Points, in no order, along strands that fork and pass close to each other.
Points whose rows are less than 8.37 apart are linked; no others are. Some points are linked to none.
<78>: [ 1.39 -2.17 -1.88  1.24 -2.72 -1.87  0.13  1.17  1.94  0.32  0.70 -1.94
 -1.67  0.19  2.11 -0.60 -0.04  0.44  2.50 -2.39 -1.63 -0.46 -2.32 -1.08
 -2.41 -2.67 -0.91]
<387>: [-0.80  1.78 -0.32 -2.96  0.44 -0.46  0.94 -0.73 -1.95 -2.23  2.28 -4.00
  2.60 -1.23 -0.98  1.60  1.96  2.74  1.04  2.72  3.17 -0.27 -0.75 -0.80
  0.49 -0.36 -2.35]
<1065>: [-1.48 -0.88  0.18 -0.72 -4.59  0.46  1.08  0.62  0.35  3.28 -0.81 -3.70
  2.53  0.06 -0.59  2.57  0.97  1.68  3.44  1.56  2.92  1.32 -2.18  0.09
 -0.60 -0.31 -4.00]
<453>: [ 1.31  3.41 -0.49 -0.91  0.61 -0.89 -1.64  1.10 -0.11 -1.40  2.06  0.19
 -1.84  0.57  3.43 -1.71  0.50 -0.88 -1.70 -1.56  0.21  3.93  1.38 -2.49
  3.21  0.69  1.47]
<87>: [-1.19  0.94 -2.15  2.10  0.46  0.59 -4.04  1.40 -0.93 -0.44 -1.31  1.01
  1.31 -0.50  0.09 -2.43  1.87  2.15 -0.59 -0.90 -0.57 -4.60  1.11 -0.70
  0.46 -0.09 -1.21]
<226>: [-1.62  0.79  1.51 -0.12  1.82 -0.66  0.32 -2.11  0.24 -0.78 -1.47  2.40
  0.38 -0.54 -0.49  0.04 -1.31 -0.71  1.20  2.22 -0.74 -1.62  0.94  4.88
  0.56 -1.08  1.46]
<248>: [ 0.26  0.42 -1.38 -2.35  0.55  0.57  0.07 -1.82 -1.50 -0.91 -1.30 -3.11
 -2.86 -3.75  2.44 -1.19  0.27  0.30  2.35 -0.77 -3.43  2.86 -2.44 -2.07
  1.36 -3.08  3.04]
<22>: [-0.72  4.18 -0.95 -0.19  0.95 -3.72 -2.99  1.79 -3.50 -0.78 -1.94 -0.14
  1.67  2.60  0.59 -3.60  2.11 -0.27 -1.25  0.20  1.16 -0.84 -0.59  0.42
 -2.54  0.70  1.43]
<756>: [ 0.38  0.45  2.69  0.08 -0.83  2.29  5.50 -2.40  2.57  0.70 -1.16  4.55
 -0.56 -0.94 -1.38  1.54 -2.54  1.09 -2.61  1.04 -0.91  0.78  0.71  1.10
  0.07 -1.23 -0.77]
<151>: [ 1.76  0.42 -0.94  0.51 -0.33 -1.45  0.37  0.05  1.96 -1.76  2.65  0.65
  1.22 -0.03 -0.77  0.56 -0.02 -3.05 -0.24  0.23  1.95 -1.25  0.13 -3.96
  2.23  0.26 -1.47]
<118>: [-0.52  4.05  2.90  0.37  3.37  0.81  1.07 -1.13  1.93 -0.37 -1.60  2.61
  0.11 -0.82 -0.27  1.13 -0.80 -1.11 -0.98  4.68  0.39 -2.27  1.32  1.63
  0.94 -1.82  1.86]
<257>: [-2.87 -1.92  1.11  0.10  1.01  0.87  0.45 -1.71  3.95  1.28 -0.87  4.62
 -1.76 -2.05 -3.13 -1.61  0.67 -1.86 -2.33 -0.24 -1.38 -1.72  2.28  1.71
  2.02  0.68  1.80]
<1024>: [ 5.54  0.48 -1.12 -0.78  1.67 -1.67  4.04 -1.62  2.61 -1.33  2.49  0.48
 -1.05  0.85 -1.29  2.84 -0.69 -2.39 -1.46  1.76  2.71 -0.08  1.12 -1.84
 -1.82 -0.69  0.65]
<25>: [ 0.68  1.67 -0.46  1.76  3.00  0.25 -2.00  1.02  0.19 -1.77 -2.63 -0.77
 -2.35 -0.86  1.62 -0.31 -0.14 -1.86  1.85 -1.21 -4.40 -2.27 -1.35  0.89
 -0.70 -2.58  3.93]
<415>: [-0.51  4.25  1.89  0.83  1.98  1.33  2.23 -0.71  1.17  2.11 -1.83  1.91
 -0.30  1.19  0.56  0.64 -1.29  0.46 -1.83  4.01  2.77 -0.49  0.15  2.31
  1.46  0.49 -0.76]
<1151>: [ 1.58  1.54 -3.41 -0.50 -1.43 -2.84 -3.23  0.88 -3.99  1.41 -0.63 -1.37
  1.75  2.42  1.63 -2.35  2.57 -0.04 -0.72  0.82  1.55  0.93  0.41 -1.75
 -3.29 -0.13 -0.17]
<228>: [ 3.52  2.91 -0.69 -1.10 -0.86  3.60  4.28  0.00  2.10  2.70 -0.46 -2.69
 -0.80 -1.24  1.33  0.36 -2.17  2.31 -0.79  0.25  2.09  1.09 -0.79 -3.42
  0.46  0.81 -0.91]
<340>: [-1.12 -2.18  1.32 -0.68 -1.91 -1.78 -3.25 -2.15 -0.39  0.28  1.36  0.77
  0.30  0.29  3.72 -0.22 -2.85 -1.10  2.75 -0.22 -1.50  3.86  1.54  2.02
  3.05 -2.49 -1.05]
<183>: [ 1.63  2.71  0.94  0.97 -2.61  0.09 -0.45  1.88 -2.62  2.28 -0.82  0.40
  0.25  2.39  3.94 -0.50 -3.13  0.18 -1.32  0.21  2.36 -0.05  1.46  0.81
 -0.44  2.95  0.09]
<881>: [-0.51 -1.06  3.53  2.01 -0.09 -0.34  1.60  1.21  3.33  0.52  1.57  3.69
 -1.15  2.83 -3.05  1.09  1.20 -2.05 -2.53  0.49  2.87  0.73 -1.64 -0.51
  2.71  0.34 -1.68]
<958>: [ 0.12  3.07  0.14 -0.35  2.57 -1.04 -2.29 -1.08 -1.21 -2.69  0.29 -0.82
 -1.01  1.20  4.76 -2.56 -0.32  4.66 -0.76 -0.57 -0.98  3.27 -0.25  2.39
  0.01 -1.45  0.22]
<1114>: [ 0.65 -2.20 -1.86  0.90 -2.86 -2.38 -1.05 -3.73  1.89  1.43 -2.99  3.78
  1.00  0.39 -0.91  0.89  1.64 -2.51  0.30  0.21  1.87  1.24  4.15  0.77
  0.33 -0.28 -2.09]
<849>: [-2.06  3.48 -1.16  0.27 -2.96 -0.42 -1.46  1.08 -0.98  1.08 -3.47 -1.97
 -1.49 -1.57  2.57 -2.54  1.77 -0.81  1.71 -0.96 -1.58  0.04 -2.39 -2.01
  2.02 -2.51  0.87]
<980>: [ 0.03  3.30  0.04  1.19 -3.57  1.02  0.91  2.05  2.21  1.86 -2.65 -0.30
 -1.13 -0.61  1.18 -1.18  1.48 -0.73  1.21 -0.78  1.06  0.58 -2.84 -2.87
  2.48 -0.44  0.10]
<467>: [-1.12 -0.68  0.84  1.93  4.45  1.43 -3.11  1.95  0.96 -1.54 -0.70  0.20
 -1.94 -0.67 -0.45  1.18 -0.65 -1.74  0.93  0.12 -4.98 -4.00  0.16  1.19
 -1.04 -1.48  3.51]
<1135>: [-2.03 -0.23 -1.27  2.03  1.29  1.47 -5.11  2.91 -0.57 -0.19 -0.50  0.07
 -0.51  0.44  0.49 -3.07  2.68  1.39 -2.02 -2.30 -2.40 -2.40  0.28  0.26
  0.28  1.42  1.47]
<942>: [ 0.45  0.67  2.16  0.26 -2.25 -0.80 -1.47 -0.59  1.27 -0.55  1.35  3.36
  1.11  2.77  3.45 -0.60 -1.42  2.00 -1.10  0.13  2.85  3.27  1.73  1.55
  0.83  0.11 -2.47]
<1148>: [ 3.42 -2.42 -0.97  0.05 -0.40 -2.10  4.32  0.04  2.25 -0.85  2.34  0.80
 -0.53 -0.05 -1.10  1.43 -0.32 -0.56 -0.69 -1.19  1.31  0.24  0.15 -1.67
 -3.52  0.53 -0.37]
<545>: [-1.83 -1.65 -1.40 -2.79 -2.69 -1.10 -0.32 -1.52 -2.65 -0.63  1.20 -1.07
  3.02 -1.39 -2.03  1.98 -1.06 -1.78  1.47  0.94  0.10 -0.58  0.70 -0.81
  0.50  1.78 -1.59]
<215>: [-1.00 -0.02 -1.77 -0.87 -0.84  1.88 -1.48  1.94 -1.35 -0.09  1.42 -3.85
 -0.03 -1.42  0.29 -1.58 -0.44  1.78 -1.21 -2.35 -1.50 -1.23 -0.39 -2.50
  1.90  2.08 -0.94]
<391>: [ 4.59 -2.60 -3.09  2.41  1.71  1.57 -1.95 -1.43  2.55 -0.91  1.81 -2.52
 -0.47  0.76  0.34 -0.05  0.97  3.32 -0.71 -2.31  0.41 -0.30  1.21 -1.72
  1.23 -0.43 -3.05]
<973>: [-0.85 -1.50  1.13 -0.39 -1.85 -1.57 -2.39 -1.59 -1.14 -0.27  0.26  3.55
  0.79  1.00  3.89  0.60 -1.43  0.65  1.22  0.35  0.31  3.80  3.00  1.38
  0.18 -1.92 -1.98]
<589>: [-4.99 -0.68  0.76 -0.45 -2.95  0.28 -0.15  1.16 -0.66 -0.33 -0.10  2.44
  3.01 -0.95 -1.77 -0.09  2.77  1.83 -2.06 -1.27  2.41 -1.78 -1.17 -1.85
  0.26  1.92 -2.84]
<941>: [ 2.77 -0.80 -1.34  1.42  0.67 -0.51 -0.52  0.74  0.71 -0.58  2.73  2.09
  1.85  1.43 -0.18  0.30 -2.05 -1.03 -2.29 -0.64  2.05 -1.47  2.79 -3.41
  0.99  2.81 -1.33]
<927>: [-1.66 -0.45 -2.71 -1.83 -3.23 -2.39 -0.05  0.31 -3.61  4.31 -0.63 -0.88
 -0.05  0.20  3.66  1.79 -0.33 -0.85  1.10  1.57  0.72  3.36 -0.19  0.42
 -5.57 -0.25  0.80]
<60>: [ 0.36  0.88  4.32  3.57  0.08  2.18  2.84  2.05  3.49  2.57 -0.35  2.66
 -0.32  2.97 -3.13  2.05  0.02 -2.10 -0.42  0.97  0.94  1.47 -2.17 -0.87
  1.67 -1.73 -1.15]
<225>: [-1.43 -1.19  2.00  1.45  2.59  2.13  2.50 -0.44  3.61  0.52 -2.24  3.35
 -2.98 -1.76 -3.79 -0.82 -0.47 -0.94 -2.45 -0.94 -3.26 -1.78  1.00  3.03
 -0.39  0.08  3.18]
<57>: [ 1.34 -1.38  2.38 -0.22 -0.02 -1.32  2.06 -3.86  1.44 -1.95  1.70  2.80
  2.11  1.38 -1.20  4.16 -2.50 -2.94  1.79  3.91  0.65  0.15  1.84  2.18
  0.36 -3.64 -0.93]
<713>: [ 0.09  2.45  0.61  1.30 -3.60 -0.07  1.24  1.14  2.90  2.97 -3.35 -0.10
 -0.24  0.58 -0.94  1.07  2.39 -1.21  1.53  1.99  3.01  0.46 -3.25 -2.50
  1.71 -1.96 -1.77]
<196>: [-0.23  0.17 -0.21 -1.91  2.57  1.20 -0.80 -0.23 -3.57 -2.24  1.17 -2.51
  1.13 -1.93 -2.14  2.69  2.56  0.28  2.74  2.83  1.15  0.08  1.86 -0.47
  0.91 -1.76 -0.43]
<726>: [-2.73  1.07 -0.85 -1.84 -1.13  1.41 -0.90  0.09 -1.48  0.10 -2.96 -1.18
 -1.86 -3.48  1.48 -2.38  1.96  0.75  2.72 -0.98 -2.17  2.85 -1.96 -2.54
  2.19 -2.77  1.50]
<762>: [-0.24 -2.84  2.21  0.86 -0.93  0.46  0.57 -2.90  1.77 -0.62  0.85  3.26
  2.32 -0.45 -1.36  3.12 -1.36 -1.63  2.24  1.86 -0.37  0.83  2.60  0.81
  2.29 -4.22 -2.68]
<381>: [-2.37 -1.74 -1.13  0.86 -1.28  2.13 -0.94  0.35  0.42  1.96 -0.21  0.36
  2.38 -0.33 -3.37 -0.29  1.96  1.10 -2.21 -0.16  1.35 -4.37 -0.62 -1.79
  1.64  3.30 -2.77]
<356>: [-2.36 -2.84 -2.66 -0.77  1.19 -1.57 -1.00 -0.40 -0.75 -3.10 -0.01  2.44
 -0.55 -2.06 -2.01 -2.26  1.31 -0.09 -1.33 -3.01 -3.09 -2.45 -0.57 -1.56
 -0.54  0.40  1.77]
<185>: [ 0.28  3.12 -0.62 -2.61  2.43 -0.04  2.63  0.11 -1.21 -2.26 -0.56 -4.04
 -1.02 -1.12  0.37 -1.02  1.37  4.02 -0.23  0.04  0.30  0.60 -1.61  1.32
 -1.88  0.22  0.77]
<1005>: [ 1.27 -1.08 -0.26  1.61  2.22  3.47 -0.59 -1.27  3.16 -1.87  1.68  1.62
  0.04 -0.10  0.61 -0.29 -0.03  3.54 -2.00 -1.65  0.25 -0.12  1.32 -1.48
  3.35 -1.29 -3.27]
<41>: [-0.64  1.88  2.21  0.53  4.21  3.62  0.73  0.26  1.16 -0.63 -0.96  2.12
 -0.64 -1.67 -2.98  2.37  1.26 -1.46  0.11  5.27  0.31 -2.91  0.89 -0.17
  0.30 -2.01  2.25]
<413>: [-3.49 -2.13 -0.51 -3.06  1.48 -0.85  0.17 -1.12  1.24 -3.45  2.53  2.68
  0.43 -2.24 -2.88 -0.67  1.23  0.42 -2.09  0.06 -1.53 -3.19  1.00 -0.68
  0.51  1.69  1.42]
<679>: [ 1.19 -1.30  1.17  0.77  1.77  1.37  2.79 -2.43  2.58 -1.79  0.71  3.16
  0.04  0.00 -0.50  0.10 -2.15  1.77 -1.76 -0.34 -1.10 -0.77  2.30  0.63
  1.46 -1.18 -1.81]
<999>: [ 0.16 -1.02 -0.43  1.35 -1.01  5.35 -0.31  2.91  1.46 -0.27  0.18 -1.99
 -0.15 -1.55  0.02  0.01 -0.13  3.61 -1.59 -2.73 -0.87 -1.35 -1.90 -4.62
  1.76  1.00 -0.88]
<772>: [-4.42  0.21  1.24 -0.97  0.76  0.67 -3.94  2.58  0.36  0.63  0.85  3.08
 -1.41 -0.59 -0.57 -2.14  2.35 -2.79 -2.14 -0.75  0.43  1.34  2.39 -0.20
  3.01  2.64  2.65]
<428>: [-0.07  2.72 -1.75 -1.82 -3.01 -3.38 -0.41  0.12 -3.62  2.29 -2.36  0.08
  0.31  1.47  4.19 -0.60  0.79  0.20 -0.10  0.93  0.87  2.00  0.39  0.30
 -5.38  0.13  0.92]
<892>: [ 1.83  0.29  0.98 -2.64  0.22 -1.58  0.37 -1.95 -0.59 -1.00  2.57 -3.59
 -1.87 -0.75  1.43  0.68 -1.94 -2.44  3.28  2.09 -0.64  2.57  0.29  1.82
  2.42 -2.89  2.37]
<69>: [-1.75 -0.33 -1.75 -2.34 -0.74 -1.12 -1.21 -1.85 -1.24 -1.28  2.47 -3.75
  3.45 -1.05 -2.44 -0.38  0.50  0.28  1.05  1.75  0.23 -3.07  0.58 -0.16
  2.10  1.10 -2.47]
<1092>: [ 3.98  0.76 -2.17  0.90 -2.31  2.70  2.20  1.02  2.57  1.01  0.38 -2.18
 -0.55 -0.84  1.78 -0.04 -1.88  2.18 -1.29 -2.67  0.39 -0.63 -0.59 -5.34
  0.02  0.10 -1.14]
<1037>: [ 0.28  0.52 -1.32 -0.46 -3.59  0.74 -1.00  1.13 -1.90  2.53 -0.02 -4.97
  0.48 -0.23  2.59 -1.58 -1.79  0.62  1.18 -0.96 -0.73 -0.53 -1.50 -1.08
  0.74  0.97 -1.76]
<478>: [-3.18  1.41  1.37 -2.99  2.37 -2.76 -0.73 -0.63 -0.16 -4.22  3.62  0.82
  1.89 -0.37 -1.15  0.40  1.15 -0.92 -0.26  4.29  1.35 -2.15 -0.13  1.27
  1.00 -0.42  1.26]
<307>: [ 0.89  2.03  1.19  1.23  1.13 -2.80 -1.08  2.27 -1.81  0.05 -1.67 -0.42
  0.28  3.02 -0.07 -1.65  1.16 -1.24  0.05  0.22  1.61  0.70 -0.55  3.15
 -3.43  2.55  2.35]
<832>: [ 0.44 -0.27  3.73  2.54 -2.62  2.38  4.74  1.18  2.60  1.37 -1.39  2.80
  1.19  0.45 -1.34  1.26 -1.41  0.98 -0.45 -0.43 -0.56  0.15 -1.63 -0.88
 -1.67 -2.17 -1.99]
<155>: [-2.72 -1.37 -1.07 -3.77  0.46 -3.40  0.68 -2.52  1.23 -4.45  4.49  1.47
  2.62 -1.29 -2.79 -0.78  0.22  0.19 -1.16  1.70 -0.62 -4.45 -0.36 -0.21
  1.23  0.33  0.32]
<255>: [ 2.23  0.00  0.89  1.91  2.78  2.32  0.01  0.41 -1.15  0.29 -0.73  1.90
  0.22  0.14 -0.56  2.35 -1.68 -1.29  0.61  1.11  1.26  0.59  3.63  0.31
 -0.06  0.74  0.46]
<29>: [-1.23 -0.26 -1.12  0.64 -4.13  2.80 -0.78 -0.47 -0.52  2.80 -1.88 -3.20
  0.71 -1.87  2.10 -1.40 -3.54  0.34  1.54 -0.32 -2.98 -2.09 -0.77  0.44
  2.88  0.53 -0.94]
<1018>: [ 3.23  1.75 -0.01  1.35  0.28 -0.28 -1.18  0.13 -0.78  1.46 -0.57  0.59
 -0.81  1.52  2.54  0.41 -1.82 -1.63  0.31  0.94  2.29  1.39  3.34  0.29
 -0.92  0.50  0.49]
<448>: [-0.89 -4.39  3.07  0.15  0.89  1.71 -0.31  1.94 -1.53 -1.26  4.11  2.17
 -0.68  0.48 -0.30  1.05 -1.80 -0.05 -0.82 -2.76 -1.13  3.56  1.12 -0.45
  0.69  0.80 -0.65]
<1117>: [ 0.53 -0.96  0.04  0.26  2.12  1.88 -3.46  3.21 -1.24 -3.01  3.99 -0.89
 -0.60  2.49  1.13  0.32  1.84  2.65 -2.77 -4.01 -0.92  2.84 -0.09 -2.51
  2.01  2.36 -0.04]
<818>: [ 1.27  3.27  1.49 -0.07 -0.45  2.87  3.89 -0.37  1.31  3.70 -2.38 -0.28
 -0.91  0.97  1.08  0.88 -2.06  0.72 -1.81  1.67  3.05  0.45 -0.97  0.21
  0.48  1.64 -0.65]
<659>: [ 0.14 -1.90 -1.02  1.21  4.24 -1.96 -0.93  0.60 -1.15 -3.75 -1.64  2.48
 -1.35 -0.73 -1.86 -1.35  2.75 -0.21 -0.67 -2.75 -3.43 -0.29 -1.45  0.54
 -3.49 -0.93  2.96]
<949>: [-1.13 -1.07 -1.72  0.67 -2.30  0.19 -0.18  1.27  0.04  2.89 -0.18 -1.48
  0.48 -0.94 -3.54 -0.60  1.48 -2.76 -0.42 -1.54  1.82 -1.77 -0.79 -2.17
  1.97  3.45 -0.87]
<663>: [ 0.57 -0.11 -1.06  2.38  2.15 -0.32 -3.55  3.69 -1.07 -0.50  0.26 -3.82
  0.20  2.58  0.33 -0.99  2.55  0.40 -0.14 -2.65 -2.62 -1.08 -2.17  0.58
 -1.09  1.18  1.03]
<751>: [-0.68  0.87  1.35 -0.17  3.84  4.52 -0.38  0.14 -0.24 -1.51  0.13 -0.13
  0.08 -2.60 -2.13  2.24  1.88  0.68  1.67  3.99  0.33  0.08  2.47 -1.14
  2.23 -2.40  0.96]
<1032>: [ 0.41  0.22 -1.47 -0.53  1.29 -0.04 -3.85  1.30 -2.34 -1.53  2.89  0.95
 -0.90  1.78  2.57 -2.81 -0.26 -0.32 -3.47 -2.83 -0.58  2.51  1.05 -2.24
  1.72  2.22  1.78]
<240>: [-0.91 -3.90  2.72  1.24 -2.10  0.06  0.30  2.15 -0.56  0.95  2.42  0.11
 -0.57  2.16 -0.97 -0.28 -2.17 -0.39 -0.58 -3.02  0.18  1.66 -0.51  1.48
  0.14  3.67 -0.59]
<1084>: [-0.97 -0.05 -0.45 -0.06 -5.21 -1.87  2.00 -0.63  2.43  3.99 -2.26 -1.36
  0.88  0.76 -0.84  2.27  1.86 -1.57  2.00  1.72  3.47  1.70 -2.82 -0.52
 -0.48 -0.31 -3.05]
<1106>: [ 2.86 -0.91 -2.34 -0.36 -0.18  0.09 -1.13 -1.49  0.73  0.34  0.82 -2.73
  0.07 -0.04  1.40 -1.43  1.12  3.88  0.16 -1.15  1.81  2.35  1.38  0.23
  1.00  0.42 -3.27]
<1104>: [ 1.72  1.15 -0.16  0.37 -0.58  0.19  3.32  0.31 -0.19  1.16 -2.03 -1.80
  0.50 -0.84  1.77  1.86 -1.94  2.23  1.25  0.82  0.35 -2.27 -1.22  0.70
 -5.68 -1.32 -0.66]
<694>: [-0.60 -2.86  1.84 -0.42  2.90  1.17 -1.08  1.38 -0.31 -4.63  4.98  0.63
 -0.59  1.68  1.53  1.41 -1.13  1.89 -1.08 -3.83 -3.01  2.62 -0.60 -1.58
  0.39 -0.82 -0.19]
<256>: [-2.65 -1.18  1.00 -0.67 -4.04 -1.08 -0.94  0.29 -1.16 -0.14 -1.07  0.69
  3.03 -1.75 -0.60  3.23 -0.57 -2.51  3.21  0.84 -0.03  0.17  0.86 -1.93
  1.74 -0.26 -1.59]
<174>: [-0.71 -2.87 -1.73 -1.73 -1.17 -2.22 -0.55 -0.90 -4.93  2.61  0.66 -2.39
  0.22  0.78  0.67  0.70  0.05 -0.66  2.80  1.36  0.27  3.31 -1.23  1.91
 -5.04  0.70  1.00]
<178>: [-2.69 -0.87  0.94 -1.09 -5.64  1.65  0.81  1.28 -0.71  1.62 -0.87 -0.78
  1.65 -1.44 -0.54  1.02  1.60  2.72  1.09 -1.42  2.27  1.47 -1.45 -1.89
 -0.06  0.88 -2.53]
<821>: [-1.61 -1.38  2.24  1.04  4.49  2.66 -1.27  1.59  2.25  0.22 -1.36  1.05
 -3.07 -0.85 -3.06  0.06  2.00 -1.54 -0.86 -0.78 -4.59 -2.28 -0.07  3.07
 -1.06  0.79  4.46]
<129>: [ 3.70 -1.08  0.91 -0.73  0.57 -1.21  3.80 -2.06  1.89  0.27  1.75  2.48
 -0.10  1.05 -0.41  3.66 -2.04 -3.44  1.05  2.66  0.86  1.36  3.04  0.30
 -2.99 -3.42  0.57]
<389>: [ 1.07  0.26 -1.34  0.97 -0.74 -0.53  0.83 -1.57 -1.26  1.16 -3.23 -0.69
  1.98 -0.76  1.57  1.16 -3.20  1.15  1.22  0.86 -0.36 -3.77  0.83  1.20
 -2.98  0.18 -1.56]
<181>: [-0.10 -0.37 -3.35 -2.86 -1.55 -0.63  0.43 -1.04 -3.90  2.12 -1.36  0.08
 -0.86 -1.36 -1.63 -0.99  1.28 -1.73 -0.41 -0.95  1.67  2.54  1.81 -1.50
 -2.00  3.69  1.68]
<303>: [ 1.46  1.03 -2.11  1.13 -1.86 -0.29  0.50  0.42  2.66  2.54 -0.34 -0.19
 -0.60  0.89 -1.89 -0.25  1.34 -2.75 -2.38  0.35  3.00 -2.00 -1.29 -3.98
  3.92  2.15 -2.52]
<264>: [ 1.11  0.02 -1.83 -2.05  1.01  0.06 -0.62 -0.36  0.27 -0.98  2.38 -6.19
 -1.71 -1.18  0.34  0.02 -1.49 -1.76  2.52  0.00 -3.23 -0.29 -1.79  0.84
  3.20 -0.39  2.63]
<162>: [ 1.15  2.52 -0.24 -1.60  2.07 -0.76  0.75  0.21 -1.53 -2.65 -0.40 -0.53
 -1.79 -1.06  2.86 -1.33  0.06  3.58 -0.72 -1.56 -0.64  2.49 -1.58 -1.08
 -2.75 -2.17  1.25]
<390>: [-2.16  2.37 -0.47  0.43 -1.25  1.26 -0.25 -0.79 -0.21  1.09 -3.76 -2.25
  2.28 -1.68  1.62 -1.61 -3.16  3.06  0.22  0.90 -2.38 -4.66 -0.78  2.73
  0.09  0.41 -1.50]
<897>: [ 0.94  0.00  2.15  3.02  1.21  1.37 -0.70 -1.00  0.37 -0.54 -1.66  3.47
  2.25  0.19 -0.22  2.30  0.28  0.14  1.75  2.15  1.41  0.43  2.82  1.31
  0.76 -3.41 -2.44]
<634>: [ 1.47 -0.59 -0.84 -2.02  0.35  2.27  1.66 -1.08 -0.01 -0.78  0.52 -5.51
 -1.65 -3.22 -0.81  0.49 -0.19  1.15  3.11 -0.30 -3.56 -0.84 -2.36 -0.24
  0.70 -2.60  3.05]
<512>: [ 0.23 -0.82 -0.46 -0.64  1.43  0.37  0.95 -0.10 -1.85  1.14 -0.14 -3.45
  1.10  0.57 -3.52  0.81  1.37  0.31  1.39  1.51  1.64 -0.01 -0.93  3.15
 -1.45  2.19 -0.55]
<466>: [-1.15  1.69  1.42  0.72  2.87 -1.62 -3.87 -0.03 -3.15 -2.13 -0.50 -0.22
 -0.15  0.94  4.00 -3.14  0.21  1.76  0.17  0.55 -2.54  1.25 -1.18  2.69
 -0.21 -1.97  1.57]
<33>: [-0.33  1.83 -0.11  0.92  3.24 -1.35 -3.43 -0.39 -2.76 -0.08 -1.64 -0.64
 -2.17  0.22  3.21 -2.07 -0.75 -1.33  0.56 -0.31 -4.35  0.94 -2.65  1.50
 -0.70 -1.58  3.76]
<476>: [ 1.34 -2.24 -3.40 -0.61 -2.49 -1.92 -0.06 -2.64  1.36  1.38  0.64 -0.15
  0.64  0.15 -0.50  0.43  1.39  0.08  0.77 -0.06  2.67  0.92  2.20 -0.47
 -0.66  0.70 -2.56]
<564>: [-0.09 -1.78  0.12  0.56 -3.11  0.35 -1.90  1.89 -3.68  2.40  1.99 -0.14
  0.54  1.68  1.25 -1.10 -1.07 -0.54 -1.06 -1.99  0.93  0.43  1.21  0.10
  0.02  4.50 -0.53]
<503>: [-0.58  0.80  2.22  1.78  1.31 -1.54  1.82  0.01  0.61  1.63 -2.57  2.17
 -0.33  3.01 -2.03 -1.70 -0.39 -1.33 -1.65 -0.55  0.91 -0.49 -0.61  5.37
 -2.02  2.95  1.75]
<639>: [ 2.11 -2.29 -1.58 -1.18 -1.35 -0.76  1.25  0.48 -0.43 -0.72  2.52  2.62
  0.07 -0.02  0.75  0.46 -1.55 -0.05 -1.81 -2.81  1.43  0.83  2.06 -3.87
 -2.08  2.43 -0.52]
<486>: [ 2.21 -0.56 -0.41  2.91  1.10 -2.03 -0.73  2.45  0.17 -0.53 -0.43 -1.22
 -0.04  3.33 -0.31 -0.90  0.41  0.22 -0.39 -3.01 -0.54 -1.75 -1.54  1.38
 -4.02  1.26  0.52]
<1115>: [-0.08 -1.88  0.02 -1.81  0.90 -1.72  1.18 -0.97 -2.71 -0.02  1.01 -3.88
 -0.22  0.44 -2.01 -0.54  0.23  0.33  2.84  0.35 -1.06  0.84 -2.06  3.49
 -2.68  0.93  1.51]
<4>: [-1.56 -1.24  0.84  1.68  1.81 -0.04  0.75  0.27  4.43  0.81  0.50  4.32
 -1.32  0.82 -3.66 -0.21  2.55 -3.24 -2.58  0.06  1.03 -0.18  0.44  0.10
  3.50  1.24  0.21]
<199>: [ 1.02  0.77 -1.80  1.54  3.06  0.30 -0.67  1.76  2.11  0.45  0.96 -2.55
 -0.75  0.67 -1.98  0.39 -0.59 -2.56 -1.47 -0.98 -1.25 -3.32 -1.18 -1.06
  1.37  2.23  0.97]
<537>: [-1.20 -3.36  2.68  1.60 -1.24  0.17  1.58  1.25 -0.41  2.91 -0.23  1.61
 -0.44  2.94 -2.62 -1.30 -1.43 -0.95 -1.18 -2.08 -0.12  0.60 -0.39  4.97
 -1.78  3.55  0.23]
<1045>: [-2.53  2.40  1.50 -1.64  3.13 -1.36  1.33  1.16  0.58 -3.78  1.42 -0.47
  0.12 -1.12 -1.50  0.88  1.91  0.88 -0.82  1.53  0.05 -2.79 -2.62 -0.07
  0.20 -1.35  2.02]
<590>: [ 2.13  1.59 -0.12 -1.68  0.35 -0.23  4.42 -1.68 -0.53  0.43 -2.07 -4.28
 -0.39 -0.34  0.47 -0.16 -0.57  3.60  0.97  1.10  0.78 -1.03 -1.77  3.16
 -4.57 -0.34 -0.05]
<906>: [-0.90  0.86  1.37 -2.54 -1.84 -1.91 -1.09 -1.72 -0.32 -0.25  1.00 -1.33
 -1.30 -1.27  3.63 -0.28 -1.88 -1.84  3.77  1.38 -1.01  2.87 -0.56  0.84
  3.74 -3.36  0.75]
<989>: [ 1.71 -0.76  0.03  0.78  0.70 -1.71  0.33 -3.19 -0.44 -0.84 -3.17  3.60
  0.04  0.54  0.19 -0.40 -1.08 -0.41  0.44  0.55 -0.68  0.48  2.57  3.85
 -2.99 -1.01  0.86]
<570>: [ 0.47 -2.88 -0.16  0.21  0.32 -2.31  2.01 -1.66 -0.83 -0.74 -2.27  3.21
 -2.24 -0.69 -1.00 -0.89  1.25 -0.76  0.60 -1.81 -1.59  1.21 -0.46  1.69
 -4.48 -1.47  2.28]

A fork is a point with three links, a tip a point with one. Leave the first point through the second and follow the links. Name the first fork or tip that comes.
<215>, <999> -> <118>
<1115>, <174> -> <307>
<381>, <949> -> <240>
<151>, <303> -> <942>
<225>, <257> -> <1114>

A fork is a point with three links. Follow the links from the first point to the second and name the forks in between, in order.
<174>, <183> -> <307> > <240>
<537>, <174> -> <307>
<545>, <958> -> <118>
<762>, <1135> -> <240> > <307>
